A landscape with many valleys, sampled at points; each row gives a point and its height.
A ball rolls from a point to whichever of its 5 nearest points has the largest drop for the distance, and stops where none of them is lower. Distance is the straight distance between rows; heights are no part of it.
zev h=213: [133 134 130 109 138 142 133 122 100 137 153 123 138 112  89 126 128 130
 121 115 131 137  90 161 145 118 140 140 121 126 147 137 150 129 142 147
 159 108 144 140 124 134 126 133 133 109 115 127 114 144 120 117 122 142
 120 123 126 123 128 137 134 135]
kif h=618: [105  76 111 163 187 114 167 184 165 166 160  50 104 224 129 124 134 144
 130 197 132  31 215  47  97 107 151 160 175 120 112 142  42 127 100  41
  35 202  96 117 120  20 184 137 104 132 122 141 160  92 155 183 133  91
 174 156 122 133 171  99  58 106]
nur h=506: [103 127  92 133 136 100 132 151 152 117  96 122 114 144 155  91 111 157
 150 153 131 119 159  62 100 137 112 108 120 101 120 115  96 134 115 106
  87 182  96 115 123 138 131 141  92 146 155 148 178 106 150 173 117  99
 140 114 121 134 111 119 130 111]
Git h=422: [127  97 111 128 147 108 137 134 138 157 126  76 121 157 128 152 137 121
 106 162 143  57 148 102 121  88 143 138 150 118 129 124  75 130 107  82
  94 170 125 134 124  58 120 139 111 121 136 167 138 135 123 150 141 111
 144 123 134 139 156 111  80 127]
leba h=401: [124 128 134 112 138 130 122 129  96 146 151 111 139 122  86 141 132 114
 104 125 131 119  90 157 143  83 145 153 128 127 153 141 132 130 138 132
 154 112 133 134 132 118 121 136 145 118 118 140 108 146 122 112 133 141
 133 125 133 126 135 130 109 138]
div h=129: [158 125 166 119 111 149 104  81 112 109 153 162 153  93  94 155 164 105
 108  82 100 170  84 236 178 139 133 115 117 173 141 143 183 119 185 188
 182  39 175 138 137 167 137 104 149 115  87 122 100 150  92  60 115 153
  98 138 151 142 154 158 165 139]
mizo h=466: [151 140 176 134  86 143 108  84 124  96 126 189 151  82 127 155 140 122
 111  82 115 209  87 200 143 177 128  94 112 167 113 132 198 115 172 190
 182  63 159 130 128 195 130 120 158 122 115  97 110 134  95  60 126 145
  81 142 137 115 115 152 197 145]
riput h=562: [113 105 105 141 142 105 131 156 151 144 104 106 108 163 148 105 119 155
 134 168 137  89 179  63 100 125 126 115 141 110 113 121  74 139 110  85
  70 182  96 118 121  95 136 149  93 155 152 162 162 116 146 167 119  91
 144 127 126 134 123 118 109 112]
zipov h=212: [151 152 170 134  84 144  95  87 143  91 112 208 146  74 151 151 124 130
 134  74 118 231 100 175 121 198 120 101  98 158 102 123 207 128 148 184
 172  73 149 135 127 205 124 128 157 141 132  84 102 120 109  67 136 154
  91 129 127 104  82 140 217 149]
zaseb h=384: [141 135 149 122 122 150 121  93 105 124 164 144 146 107  91 143 148 122
 119 104 119 159  95 206 161 125 136 131 120 151 133 143 168 128 160 170
 168  74 154 140 130 148 135 120 148 114 100 114 112 150 109  89 126 155
 113 133 138 133 135 142 142 128]
Nem h=161: [139 154 156 141  77 150 119  99 136  99 103 200 136  81 163 130 118 144
 149  81 126 230 105 145 111 199 108  91  98 147  96 117 195 124 136 173
 166  86 136 125 123 210 121 123 144 131 148  69 101 125 125  91 143 146
 100 127 122  93  76 140 215 151]
Vidul h=299: [ 99 151  97 143  79 118 133 167 177 108  64 202  97 126 217  47  96 168
 207 138 111 178 168  29  61 188  79  97 131 102  84  92 114 111  73 132
  71 164  79 104 125 204 120 117 110 159 158  79 159  74 177 201 107  94
 113 130  88  92  62 114 149 123]
Nosub h=184: [151 128 171 115 121 153 111  91 108 110 166 154 155 101  96 153 156 107
 111  91 115 167  83 233 173 127 137 120 119 168 141 148 180 129 182 189
 180  50 175 130 142 147 134 107 154 114  91 118  95 146 100  77 115 164
  93 138 145 145 154 149 150 131]
Dov h=22: [128 159 114 139  85 135 129 123 134 107  75 197 102  95 190  97  93 148
 168  93 121 203 135  95  91 202  92  83 109 104  98  95 151 119  97 155
 137 134 122 133 113 197 113 116 136 129 147  62 108 110 141 142 127 118
 114 127 119  99  66 131 194 142]
pog h=484: [111 141  88 127 108 114 136 150 154 120  89 143 108 143 166  85  98 166
 160 140 127 133 163  65 113 149 111 102 119  99 115 110 107 130 111 115
  93 159 102 119 120 147 128 135 107 146 149 125 163 103 148 171 121 106
 126 122 120 129 102 124 143 116]
disez h=685: [122 126 111 112 143 122 126 136 118 143 124 104 134 135 120 137 122 132
 118 134 129 104 106 120 134 103 130 129 127 107 141 133 109 131 125 110
 136 147 128 132 121 104 116 143 120 117 137 150 129 136 118 132 136 124
 135 112 129 126 129 122 114 130]
Fot h=381: [115 151  89 120 111 113 139 152 135 117  90 146 106 129 161  93  99 152
 156 125 126 142 146  74 110 153 113 106 121 101 123 115 115 124 108 112
 117 158  96 124 115 156 125 129 107 142 151 124 151 109 139 168 122 118
 127 122 118 117  94 118 143 117]
lelo h=443: [129 145 120 111 119 140 139 124 108 131 136 132 117 114 121 124 108 136
 129 108 128 151  98 137 130 131 135 116 111 108 135 127 146 133 127 141
 168 116 133 140 122 140 138 128 132 115 125 118 114 120 129 117 125 143
 129 127 134 121 115 149 144 134]
tibo h=564: [166 149 174 133  80 148  86  63 135  87 104 208 159  75 138 165 153 106
 106  72 105 217  94 210 157 180 110  88 105 180 117 127 214 113 178 199
 187  53 170 131 132 205 123 118 167 124 128 112 101 143  85  50 128 156
  71 134 142 121 112 151 207 151]
vagu h=146: [ 99 144  99 157  83 101 127 179 176 110  74 189 100 131 202  40  86 163
 211 155 100 169 175  20  62 185  88 100 135  92  84  88 123 120  70 121
  65 184  70 103 118 179 130 124 100 180 163  92 194  63 203 212  99  80
 121 131  78  91  63 124 143 111]
Keb h=492: [163 160 173 141  69 150  82  77 143  67  94 212 157  65 157 152 137 102
 124  75 115 238  87 185 129 194 111  88 101 187  98 125 219 121 175 197
 186  57 159 126 124 226 124 120 157 135 127  96  95 137  93  57 129 150
  69 135 139 101  89 144 223 157]
bama h=680: [142 123 162 117 158 145 117 108  95 132 182  82 157 126  58 187 166  66
  85 126 138  80 107 200 164  59 154 202 140 172 166 163 124 121 162 136
 147 100 150 127 158  80 112 114 156 112  99 159 101 160 114  87 143 160
 142 131 139 165 190 122  50 139]
mif h=174: [115  87 120 158 167 105 142 143 157 168 141  72 106 180 143 149 134 133
 116 177 133  45 189  72 116 107 142 140 158 116 119 132  62 132 109  62
  66 186 119 120 121  54 142 137 106 128 132 161 155 119 137 158 136  92
 157 130 132 136 158 107  82 114]
miko h=339: [111  84 116 140 157 110 138 140 138 155 134  82 124 167 136 148 134 133
 109 168 140  57 163  78 124  97 139 144 155 111 124 130  68 128 101  85
  84 179 119 128 129  57 131 142 114 129 132 164 142 120 129 154 142  96
 151 123 131 138 150 112  90 117]
dubu h=379: [137 126 135 106 144 147 123 120 102 140 159 115 131 112  86 138 135 118
 113 120 127 131  84 175 150  93 144 146 114 135 149 147 143 123 153 148
 156  95 144 136 136 117 123 129 139 105 109 134 109 144 115 110 130 149
 119 128 128 132 144 140 112 131]
Nezo h=467: [120 109 114 130 152 107 133 139 136 152 119  88 113 149 126 148 129 126
 115 163 135  67 149  94 124  97 143 128 136 104 132 134  74 133 118  92
  99 167 129 123 124  88 128 145 107 123 140 171 142 131 116 159 146 109
 144 120 140 134 143 118  97 117]
vap h=407: [121  77 122 137 172 117 150 144 141 167 152  51 118 182 131 167 146 117
  97 168 143  24 180  93 128  85 155 150 161 124 130 140  65 132 102  66
  76 178 123 128 129  29 143 127 114 124 128 162 141 123 127 153 145 108
 168 135 135 142 188 104  52 112]
Mor h=390: [119  96 115 144 160 107 130 146 147 150 111 100 120 169 149 127 129 139
 119 172 130  67 165  73 114 110 124 130 143 106 123 132  66 133 106  87
  82 186 115 128 122  83 134 155 103 145 143 158 154 124 137 155 135  96
 143 121 131 136 124 111 105 117]
Fute h=205: [ 96 137  96 155 116  96 128 172 166 106  83 149 105 147 190  49  95 172
 193 168 110 142 170  28  74 176  91 107 128  97  95  99 119 121  89 109
  65 183  64 102 115 159 130 137  96 173 160 120 199  82 171 189 109  91
 129 126  96 105  96 117 143 108]
duv h=347: [104  82 123 177 179  97 163 185 170 160 144  67 103 212 138 110 135 148
 127 199 139  51 207  37  96 130 143 147 171 115  97 137  45 133  98  47
  41 211  96 105 118  46 173 148 107 141 135 140 166 109 155 172 133  81
 160 153 118 127 157 101  71 106]
Zul h=67: [127 167  98 127  86 133 143 138 148 109  70 194  96 117 189  84  89 157
 175 102 116 183 147  75  94 195  91  92 120  99 105  90 139 122 101 142
 120 137 117 124 114 196 117 107 129 141 143  73 124 110 148 162 128 122
 119 126 105 103  75 123 180 141]
zesoz h=328: [162 124 167 111 115 152 106  77 107 114 166 152 161  98  82 146 165  95
 103  90  96 152  83 249 177 127 131 132 126 169 140 140 182 120 192 183
 186  40 180 127 146 147 131 100 155 111  88 119  92 154  87  70 108 165
  94 142 148 164 167 144 144 128]
kufu h=495: [152 119 153 117 131 156 122  95 109 129 176 132 146  95  73 155 170  95
 102  96 111 139  83 230 175 102 134 148 126 173 154 148 159 125 182 172
 170  58 164 137 144 134 125 114 164 119  81 127  92 153 108  77 115 156
 108 135 137 160 159 137 119 134]
rado h=380: [126 164 123 129  98 145 140 126 121 113 100 169 112 103 161 107 100 148
 156  85 139 195 122 120 111 179 115  95 111 120 115 101 160 127 108 151
 156 117 124 135 121 176 115 119 133 126 136  85 114 118 134 126 141 139
 121 127 123  99  89 145 190 137]
maba h=496: [162 111 162 107 149 142 108  98  84 114 180 110 155 112  37 174 192  63
  85  83 114  99  99 252 192  79 144 193 135 191 162 165 144 131 184 174
 174  43 186 124 174 102 108  92 160 112  72 152  67 179  99  64 122 171
 132 131 159 192 196 129  70 131]
Geret h=473: [126 100 128 133 160 123 148 134 131 157 146  71 123 170 122 163 145 103
  94 157 146  47 154 112 136  76 152 154 152 126 139 142  81 123 106  86
 105 159 135 133 124  47 117 130 120 112 131 167 138 133 120 136 149 122
 161 127 140 138 167 117  72 127]
bup h=199: [116 154  90 127  85 122 135 153 143 108  73 180 104 123 190  78  90 156
 174 112 118 175 152  69 101 177  96  87 125 104 110  97 132 122  95 126
 117 146 108 122 114 179 122 114 110 145 148  85 143 102 155 172 120 113
 120 124 116 104  89 131 170 131]
Rula h=511: [115 153  85 124 122 116 138 148 148 125  93 125 109 138 157  89 104 158
 159 141 122 124 158  69 111 148 111 106 125  98 121 111 104 133 110 110
 103 171 100 116 123 139 131 130  98 143 154 141 167 106 142 168 114 105
 126 119 118 130 103 121 136 116]
pepuv h=475: [122 145  84 123 114 115 137 148 133 121  98 135 111 133 153 103  99 148
 151 137 126 132 139  87 115 131 113 105 127 103 134 119 114 131 112 110
 114 156 108 125 120 149 122 135 102 131 144 132 155 123 134 160 128 110
 133 124 126 131 109 126 145 126]
soro h=583: [137 123 141 111 147 128 111 119 107 149 151  87 146 129  93 160 144  97
  93 130 140  96 100 152 135  68 154 166 127 127 155 142 111 118 141 114
 142 126 146 140 135  86 113 131 140 118 119 155 116 154 119 120 138 137
 137 117 132 130 149 126  83 136]
ton h=617: [126 154 129 124 111 137 141 126 114 133 124 148 123 115 129 120 109 145
 134 107 136 168 106 136 136 146 125 107 110 110 138 121 154 131 130 148
 159 118 134 136 116 150 121 130 131 120 135 107 124 127 131 118 138 143
 120 126 131 111 106 140 167 137]
Vab h=331: [119  81 114 146 168 106 154 149 144 158 140  65 111 174 133 157 144 123
 109 167 141  37 181  86 125  85 148 151 154 122 131 133  61 128 103  72
  70 183 129 127 123  41 142 133 118 130 132 167 140 122 124 157 138 104
 161 137 137 141 161 113  78 111]
dif h=553: [134 113 148 118 148 133 125 124 104 150 168  71 150 137  88 180 151  76
  82 137 143  72 111 158 144  61 162 176 141 151 149 147 118 118 121 106
 134 125 140 137 135  69 115 130 135 113 113 162 106 148 116 108 147 146
 164 130 134 143 169 130  57 138]
nedab h=173: [118  82 114 149 173 101 145 154 163 162 134  78 108 183 137 129 138 151
 118 188 138  57 189  60 105 113 137 134 157 117 109 131  60 132 106  62
  53 199 112 123 130  60 155 144  99 140 136 157 155 121 146 171 129  91
 157 134 128 126 149 110  90 115]
Tifa h=386: [154 115 155 110 145 143 117 108  85 125 178 105 154 108  60 175 177  76
 101 103 131 109  95 228 173  81 131 179 136 173 168 156 150 124 182 167
 152  56 167 130 168 110 114 107 166 119  86 139  82 170 106  89 128 168
 122 134 142 169 174 128  88 132]
mupi h=632: [142 123 164 105 157 139 124 115 101 144 173  74 156 131  68 184 162  76
  86 137 144  76 112 178 161  67 156 191 140 163 157 156 119 126 138 116
 138 112 143 136 150  77 112 131 142 107 114 156 102 162 111  95 139 157
 151 135 135 147 176 120  58 136]
mipin h=396: [114 147  92 141  97 112 131 165 166 112  78 179 108 133 194  67  92 165
 189 154 114 159 172  39  88 169  92  96 129  99 112 104 124 111  91 126
  85 167  84 106 115 182 127 128 103 159 158 104 169  89 169 188 103 104
 129 130 105 103  75 121 152 111]
riv h=503: [129 153 130 123 102 143 132 123 115 127 120 157 126 106 137 120 106 144
 141  96 136 184 102 154 132 156 128 101 110 121 129 120 168 132 125 154
 162 106 134 135 122 161 130 122 139 118 126  91 112 126 124 118 128 141
 113 131 129 112 107 138 171 147]
ziz h=62: [148 117 151 108 150 143 118 100 104 129 172 109 163 112  66 161 165  87
 104 114 121 112  84 218 166  85 139 174 136 158 153 151 147 127 172 163
 161  81 154 134 148 116 125 118 154 111  91 138  94 162 111  87 127 160
 125 128 133 158 157 127  98 134]
daz h=543: [121 110 102 126 144  99 137 140 137 142 116 104 120 147 146 127 129 130
 118 164 135  84 142  90 119 105 139 125 142 108 125 119  74 136 111  90
  95 163 119 133 126  90 126 149  97 130 143 163 150 127 129 156 126 110
 146 118 128 133 132 116 102 109]
pifov h=458: [148 129 156 111 144 148 120 106 102 121 170 133 147  99  84 143 168 109
 106  95 122 147  82 219 166 108 132 147 129 160 152 145 165 130 181 173
 176  60 163 141 140 135 126 114 155 112  85 128 100 153 100  84 112 158
 108 130 141 142 157 140 129 127]
Tizav h=334: [104 104 118 161 163  86 140 173 177 139 124 100 109 178 150  90 113 171
 161 187 122  83 185  31  88 141 122 124 148 107  99 122  78 146  98  62
  53 206  76 104 117  93 157 155  98 163 158 149 175 100 170 179 119  81
 156 128 116 123 127 114 108 112]
Setun h=673: [129 142 123 117 126 133 127 127 114 130 124 125 119 121 127 116 108 145
 130 117 130 127 107 125 126 118 139 122 111 105 152 126 134 121 117 129
 146 134 128 136 128 138 124 138 118 123 132 130 124 125 128 129 127 132
 125 113 129 123 111 139 136 130]
podof h=610: [120 160 112 127 100 140 144 126 124 123 100 158 121 114 152 107 101 148
 150 113 139 169 122 123 118 174 116  99 109 112 121 107 149 131 117 149
 163 121 129 134 123 168 124 122 129 121 135  89 121 120 131 128 127 135
 119 127 128 114  95 137 169 141]
sof h=525: [126 107 142 118 159 133 128 127 111 151 161  65 148 144  96 178 150  86
  89 147 148  58 127 141 138  61 165 165 146 132 142 145  92 126 113  98
 123 139 134 145 134  58 108 136 130 110 118 163 115 141 121 118 150 138
 167 129 128 136 176 113  56 127]
viku h=223: [115 157  97 133  92 132 133 139 135 110  82 165  99 111 174  87  88 153
 168 110 127 172 142  85 110 174  99  89 119 101 108 103 138 122  99 138
 127 140 105 129 116 178 119 119 117 133 147  94 137 108 142 160 128 124
 118 125 118 115  94 126 162 134]
vegag h=417: [147 125 149 111 140 148 115  99  98 119 173 125 160 105  66 152 160  89
  93 104 124 130  82 223 173 102 138 164 130 163 154 149 147 127 182 169
 163  60 168 136 155 123 127 110 154 109  79 136  99 158 108  92 119 155
 117 123 139 155 158 132 109 138]
bamep h=491: [135 160 142 130  91 150 136 120 127 112 111 175 123  93 154 132 111 142
 146  92 128 207 109 141 116 185 122  96 107 128 110 108 178 125 130 164
 165  98 139 133 123 184 124 121 141 126 136  77 108 117 134 101 139 135
 104 127 127 102  92 145 192 142]
raba h=156: [112 132 101 138 129 102 135 154 156 121  93 129 116 152 168  79 102 167
 164 158 123 116 172  51 102 144 103 109 133 104 115 114 100 133 106 102
  70 181  88 116 120 137 136 137  95 157 166 141 176 101 156 171 116  98
 134 118 110 125 106 116 138 108]
nasiz h=498: [127 101 115 121 163 123 120 126 117 153 139  75 132 150 116 163 133  98
  91 142 142  66 139 118 131  77 150 147 130 117 143 139  89 124 118  91
 118 149 133 137 126  70 116 140 123 117 143 174 123 144 122 133 149 116
 156 127 136 131 164 134  84 123]
pibim h=435: [137 150 165 132 102 150 120 102 125 107 121 172 136  94 139 140 126 128
 127  93 126 205 100 171 134 178 126 106 105 146 114 129 188 130 156 169
 175  83 146 144 126 190 131 126 148 124 120  91 106 121 123  84 124 142
 101 137 134 108 107 150 193 144]
busu h=650: [121 130  98 122 134 120 133 139 116 139 113 115 117 141 136 120 107 144
 129 136 129 119 129 102 126 118 122 118 125  96 137 119 105 133 115 112
 122 150 119 128 119 118 125 133 121 121 141 140 147 128 131 144 128 121
 128 115 133 129 120 130 132 130]
gapu h=480: [ 95 126 104 159 135  90 130 181 159 113  91 128 104 156 181  65  86 172
 178 177 115 124 184  19  77 167 103 115 132 100  99 101  95 137  92  89
  58 189  65 101 109 134 145 142  92 174 163 141 192  80 177 196 107  87
 139 128  98 121  98 104 132 105]
bage h=457: [143 126 155 108 144 152 126 106  99 128 168 121 157 106  73 148 156 104
 104 110 121 128  78 204 162  94 142 162 127 154 150 143 151 131 168 160
 164  74 160 142 149 128 133 117 152 114  96 134  96 158 116  87 124 154
 111 127 134 139 149 130 118 135]
Vuri h=349: [140 132 156 123 126 152 125 100 111 116 160 154 155  93  88 138 142 121
 114 106 124 160  84 217 155 130 129 122 119 156 142 128 179 126 165 174
 172  62 159 139 132 150 139 118 147 113  92 109  96 147 106  91 122 155
 113 135 137 130 142 144 154 127]
Sibob h=586: [126 130 119 115 138 117 134 118 101 134 138 107 136 128 100 133 123 127
 117 126 135 113 112 136 132  94 141 142 129 111 150 131 123 135 123 127
 147 134 128 133 129 116 120 141 127 119 128 131 117 144 125 125 131 127
 129 126 140 121 123 127 110 130]
maf h=674: [123 143 114 124 125 127 135 139 115 127 110 133 119 128 138 111 107 145
 141 125 132 134 116 104 126 133 128 118 114 101 131 126 124 132 116 119
 152 142 124 136 117 139 120 137 117 128 142 132 136 127 124 145 133 132
 133 120 128 123 112 133 141 126]
fek h=531: [116 126  96 146 127  88 133 166 161 122  96 130 109 154 163  75 104 157
 167 174 114 117 171  45  92 151 100 114 132 104 111 109  99 132  96  87
  71 190  74 103 116 135 135 147  90 160 160 135 185  92 164 183 112  93
 137 127 119 135 104 108 132 102]
likik h=355: [143 143 163 136  92 149 122  98 128 111 109 188 142  83 153 130 112 131
 135  89 128 223 109 160 132 190 122  94 101 148 103 114 192 130 133 172
 177  97 138 134 115 196 121 125 150 122 127  79  98 119 114  88 137 144
 104 140 126 100  87 141 205 140]
budu h=802: [138 130 152 107 155 137 113 112  92 136 175  91 155 126  76 169 170  86
  92 125 138  91  91 181 154  63 152 188 124 158 155 152 129 121 149 139
 151  92 149 132 147  84 116 127 147 113 103 156 106 163 119 101 140 160
 135 117 129 141 162 120  76 137]
ges h=406: [136 145 149 121 102 147 135 104 119 112 135 157 129  93 125 123 115 134
 132  97 128 187  97 164 141 161 139 111 106 136 127 128 180 128 141 165
 172  93 147 138 129 168 138 120 140 110 124  92 109 133 116  96 136 146
 108 132 131 118 109 149 179 133]
pizi h=588: [157 123 168 104 161 135 115 112  88 123 180  80 166 127  53 188 178  57
  79 113 139  88 108 221 176  59 151 209 140 188 164 167 132 126 173 145
 150  71 163 130 165  84 115 104 149 120  92 155  76 181 115  74 129 167
 148 132 135 186 198 126  56 137]
Zef h=630: [138 119 164 110 156 140 116 116  94 137 175  71 156 141  68 196 167  66
  78 137 154  70 121 179 152  50 160 185 141 165 162 152 116 117 139 115
 144 109 131 129 148  63 118 123 145 105 108 163 104 159 116  89 146 156
 155 130 138 162 187 125  36 150]
nuzo h=434: [ 96 115 116 157 140  89 132 178 160 126 104 122 116 169 163  66 102 174
 171 183 131 116 178  23  77 160 104 121 137 109  89 115  90 144  94  78
  49 211  71 103 111 117 153 153 101 168 167 142 184  92 174 186 110  84
 144 134 106 122 110 108 125 105]
kemag h=464: [159 115 156 114 131 152 110  98 109 112 182 130 159 101  61 157 177  85
 104  91 109 131  86 239 184  98 139 160 136 177 151 153 156 131 195 180
 175  43 175 128 156 132 115 104 161 120  85 130  92 162 101  76 116 167
 112 141 149 175 175 141 108 135]
rapat h=294: [117 159  84 133  96 120 132 145 148 116  83 172 104 138 189  81  88 159
 179 122 122 155 162  59  99 171  96 103 127  98 117 109 127 124  99 122
 105 158  99 116 120 173 125 120 111 143 153 103 154 103 149 169 113 110
 117 124 113 119  91 131 156 124]
lesu h=686: [124 148 106 125 116 124 134 132 111 133 121 142 116 116 131 113 102 139
 141 118 129 153 118 121 134 139 123 109 111  97 145 118 143 132 112 137
 152 132 126 135 115 161 132 131 126 121 132 116 133 128 128 136 132 136
 125 112 123 121 107 140 153 130]
notez h=690: [123 118 105 119 143 118 129 133 126 135 123 109 124 142 133 131 120 142
 120 147 133  96 135  95 124 105 123 124 134 106 141 128 100 138 116 102
 125 165 129 129 120 108 125 147 116 126 132 158 155 127 119 147 126 116
 137 109 132 133 126 126 118 126]
liris h=774: [126 139 108 113 136 124 126 135 107 135 120 118 127 120 118 111 112 139
 132 124 131 120 117 126 136 116 129 131 118 104 140 125 112 132 123 117
 135 138 119 136 117 129 121 140 116 120 130 141 133 130 123 137 130 129
 126 114 138 116 120 126 127 134]
soz h=307: [133 136 127 102 125 138 128 117 104 131 138 132 130 106 103 124 125 134
 124 115 130 141  92 155 140 120 133 125 110 120 142 135 150 127 136 153
 154 107 133 141 133 150 140 131 142 122 119 117 111 140 123 121 125 148
 124 121 132 125 123 140 141 135]
popo h=337: [149 130 175 131  97 153 109  85 122 110 155 163 151  98 107 149 151 116
 105  86 119 178  92 219 167 148 135 104 119 163 125 140 192 125 179 181
 182  60 172 136 136 165 143 110 159 113  99 109  99 143 101  64 115 160
  87 135 137 133 143 155 168 138]
Zop h=514: [133 111 123 118 144 125 121 122 107 152 140  85 140 141 106 149 133 103
 100 139 142  77 111 125 131  82 153 154 128 114 155 135 106 132 121 103
 128 146 132 128 130  85 110 132 125 112 128 162 121 144 116 133 145 137
 154 124 130 125 142 121  94 129]
vuf h=432: [116  81 118 154 181 112 154 164 152 168 149  50 104 197 132 153 154 130
 111 182 146  27 192  81 117  94 161 154 161 118 127 137  57 129  95  48
  56 182 114 124 129  29 156 131 120 123 117 152 144 114 126 164 137 102
 169 157 126 139 174 101  74 111]
mure h=414: [127 161 138 128  87 140 137 118 134 106  95 189 110  97 155 114 106 146
 153  84 130 213 116 124 112 196 110  91 109 130 107 108 179 132 114 156
 166 114 123 136 119 198 110 114 147 129 139  73 100 119 125 108 137 136
 115 121 121  93  78 141 198 141]
dud h=502: [125  93 140 129 161 128 136 124 123 156 156  53 127 163 122 183 143  89
  79 152 142  37 150 129 137  71 154 164 152 135 147 147  86 126 101  79
 109 148 137 138 134  44 108 127 120 115 128 169 123 139 112 120 157 127
 170 141 134 144 185 115  51 122]
Vila h=702: [117 121 103 129 140 104 129 144 140 144 113 114 113 143 150 112 109 148
 137 152 132 105 152  73 120 125 126 105 134 100 127 127  90 136 117  96
 102 165 112 126 111 115 129 149 107 140 153 155 161 127 138 159 110 103
 134 110 126 137 121 121 121 111]
sab h=303: [131 152 152 139  91 143 115 107 144  98 103 195 121  73 169 128 115 143
 151  82 128 225 114 139 104 199 100  89 108 137 105 102 197 132 125 168
 165  94 141 136 114 200 122 117 154 129 146  69 101 113 117 104 145 142
 105 124 120  95  82 137 214 147]
Gero h=374: [126 148 143 123 110 147 133 106 108 121 150 147 142 100 114 131 128 129
 126 104 121 174  92 183 144 141 135 111 109 144 128 131 173 131 152 166
 169  90 141 134 124 156 138 122 151 110 112 109 108 123 125  92 125 151
 107 138 131 123 121 152 161 134]
Simot h=534: [125 121 133 110 149 135 124 121 112 149 150  99 145 129  93 144 138 111
 105 139 134  93  98 148 140  84 147 149 120 121 145 137 129 133 129 113
 143 125 134 141 129 105 121 140 132 116 132 149 120 145 118 119 139 136
 142 114 132 131 139 131  97 135]
Latab h=654: [128 123 134 113 144 143 120 121  99 138 159  91 146 120  78 151 152  97
  94 136 142  93  99 177 150  72 148 176 134 140 156 149 124 131 147 140
 144  99 141 138 144 106 122 130 139 106 111 143 106 159 116 108 136 154
 137 123 137 140 160 132  82 130]
Vazat h=253: [108 161  88 135  83 116 141 157 155 105  62 181 101 122 195  73  96 156
 185 120 111 168 167  56  89 178  87  87 125 103 103 102 130 129  92 125
 104 167  89 112 123 180 119 107 110 153 152  88 148  98 160 178 117  99
 117 131 110 108  75 123 159 126]
sazuf h=263: [108  85 113 159 173 107 151 174 169 161 130  85  98 201 144 113 134 157
 135 199 134  63 197  41 102 123 143 138 151 118 103 132  62 132  92  54
  48 209  99 110 116  57 166 156 104 141 130 150 160 108 154 170 122  88
 161 137 127 128 145 101  91 107]
dade h=474: [127 101 114 122 149 124 127 128 128 156 136  79 130 145 113 156 138 110
 104 150 140  73 125 112 126  80 142 142 142 117 137 137  87 132 115  96
 108 158 130 127 126  72 111 133 113 124 139 166 137 142 117 135 142 115
 149 109 135 132 144 123  86 127]
suk h=210: [113 164  91 140  84 120 136 142 164 101  59 203 100 114 207  70  90 159
 187 114 119 184 147  57  80 193  78  91 124 102  80  86 133 117  92 139
 105 144  94 116 114 195 112 110 112 151 155  69 138  98 155 173 124 111
 111 132 108  90  63 119 179 130]
Tun h=529: [105 122 104 148 143  98 127 162 163 123 105 121 117 167 156  77 110 166
 153 171 131 103 183  41  89 150 113 118 134 105 101 120  92 141 106  95
  66 190  79 112 122 121 143 157  91 161 162 151 180 102 154 185 111  94
 144 116 120 130 106 109 119 102]
Pabon h=392: [146 139 177 128  91 163 102  80 128  96 136 178 151  96 115 145 155 118
 109  89 117 190  90 211 161 165 128 105 115 165 128 141 196 127 174 185
 187  48 178 134 131 178 138 119 159 118 100 105 105 137  96  69 119 146
  85 152 136 122 137 157 180 139]
tibig h=320: [134 138 141 116 126 146 120 111 107 128 160 135 140 101  84 133 136 121
 118 105 135 151  86 188 158 122 129 137 121 145 144 136 160 130 156 164
 161  86 143 138 134 133 142 122 151 113 110 118 111 145 121  94 123 146
 113 130 135 130 136 141 131 132]

Call two points neighbours if one is among the 5 nearest of the other. Go from one point of each pair to the other, from neighbour to neighbour, staying as low as possible. Name the highest point that can't be avoided.
vagu and div | pibim
Nem and nedab | nuzo
Dov and vagu | Vazat
ziz and div | bage
Nem and raba | mure
zev and div | Vuri
vagu and raba | Fute

For each start below, name the point where the ball stops.
busu | Dov
maf | Dov
Geret | nedab
nasiz | nedab
dade | nedab
notez | nedab
